The views of a scene show one set of named points, each view turned or mirrored, and shifted as a whole, with a little noise and some points left out.
In the rows, zero is written as 128.

Scene 1
View 1
z158: [103 144 148 104 111 106 153 165 135  89 141 133 133]
z878: [104  76 169 107 114  57 122 148 200  73 170 109 171]
z75: [120 141 159 113 107 131 145 142 131  75 143 121 130]
z471: [ 25 148 121 134 192 170 106 111  37 141 135 168  99]
z228: [ 52  63 139 154 180 146  58  78  79 108 186 123 120]
z733: [118 170 204  86 158 127 149 131 162  86 136 160 149]
z619: [123 138 167 127 143 169 119 108  97  79 150 133 118]
z506: [179 159 207  90 108 133 151 130 179  46 144 127 146]
z469: [130  95 207 111 150 112 107 104 181  67 172 124 162]
z567: [ 73 150 130 129 140 151 130 129  78 109 139 146 110]
z544: [165  88 228 101 156 123  97  80 205  47 174 126 180]
z576: [144 106 211 103 139 111 115 105 192  58 168 121 167]
View 2
z733: [125 110  68 140 147 104 128 162 159 174 103 174 165]
z469: [175 119  92 171 133 168 189 170 164 165 115 146 137]
z619: [143 117 141  96 102 128 127 172 166 183 148 186 143]
z506: [132  94  51 106 165 139 130 176 154 162  74 194 200]
z75: [128 135 118 110 109 147 146 152 133 164 101 164 169]
z471: [ 97 135 174 106  62  37  93 137 158 207 203 168  99]
z544: [202  94  73 161 163 190 192 193 188 169 120 162 144]
z158: [126 154 127 122  89 164 156 135 110 157  76 146 176]
z228: [165 145 192 143  60 126 167 162 172 198 209 149  73]
z567: [119 133 171  81  72 119 118 161 146 186 166 182 137]
View 3
z469: [108 133 135  88  35  99 116 121 124 139 133 155 121]
z733: [147 164  79 126  54 128 162 157 128 134  94 150 100]
z878: [131 151 176  68  55 135 113 121 103 198 141 161 145]
z158: [151 158 124 156  78 146 143 162 122 178 141 138 127]
z544: [ 72 134 109  59  14  94 121  92 134 128 104 160 116]
z619: [109 134  86 187  61  97 119 159 159 121 168 128 110]
z228: [130 104 157 162  49  36  58 175 163  99 223 130 124]
z75: [115 149 104 162  75 141 141 144 138 166 155 133 126]
z471: [197 129 110 237  75  60 105 237 165  91 200 120  93]
z576: [ 94 133 152  55  31 101 105 100 125 154 133 158 132]
z506: [ 78 165  69 118  57 161 164 108 126 167 103 151 119]
View 4
z576: [181 149 149 134  82 151  64 163 105 121 161 149  61]
z506: [181 129 164 110 114 124  71 129 100 111 194 164 132]
z228: [137 182  61 201 114 143 155 182 150 107  74  75  29]
z733: [193 106 119 115  92 132 115 143  75 152 168 124 117]
z469: [175 155 133 145  85 156  74 167 104 120 144 135  59]
z75: [162 142 120 145 116 145 116 145 105 105 146 123 149]
z878: [173 179 151 156  69 209  48 182  79 107 132 125 104]
z567: [146 142  76 164 143 107 169 144 147 102 116  96 123]
z619: [142 148  91 171 145  93 158 138 161 100 124 116  68]
z544: [188 147 153 129  86 131  49 155 112 120 167 171  15]
z158: [167 139 116 142 103 169 116 154  91 120 139 105 167]
View 5
z619: [114 115 120  96 126 160  85  86 158 112 171 133  92]
z576: [107 112  94  24 134 187  82  76 100  88  95  99  76]
z158: [141 103  77  91  57 146  79 121 110  73 135 135  86]
z471: [ 88 182 147 189  74 115 121 110 157 100 203 147 111]
z733: [121 108  61 103 112 183 105 118 143  85  89 113  73]
z878: [124 113  88   8  71 154  74  89  49  58  91 108  90]
z75: [141  88  89  75  90 156  69 104 129  84 149 134  87]
z228: [ 72 185 185  85 106 126 109  61  88 109 197 128 128]
z567: [125 119 127 127  96 143  75  94 158 107 206 157 107]

Which points are out of place in each view (at most two, in the order of its rows)? Write - if all are in place.
view 1: z567
view 2: z506, z158
view 3: z576
view 4: z619
view 5: -
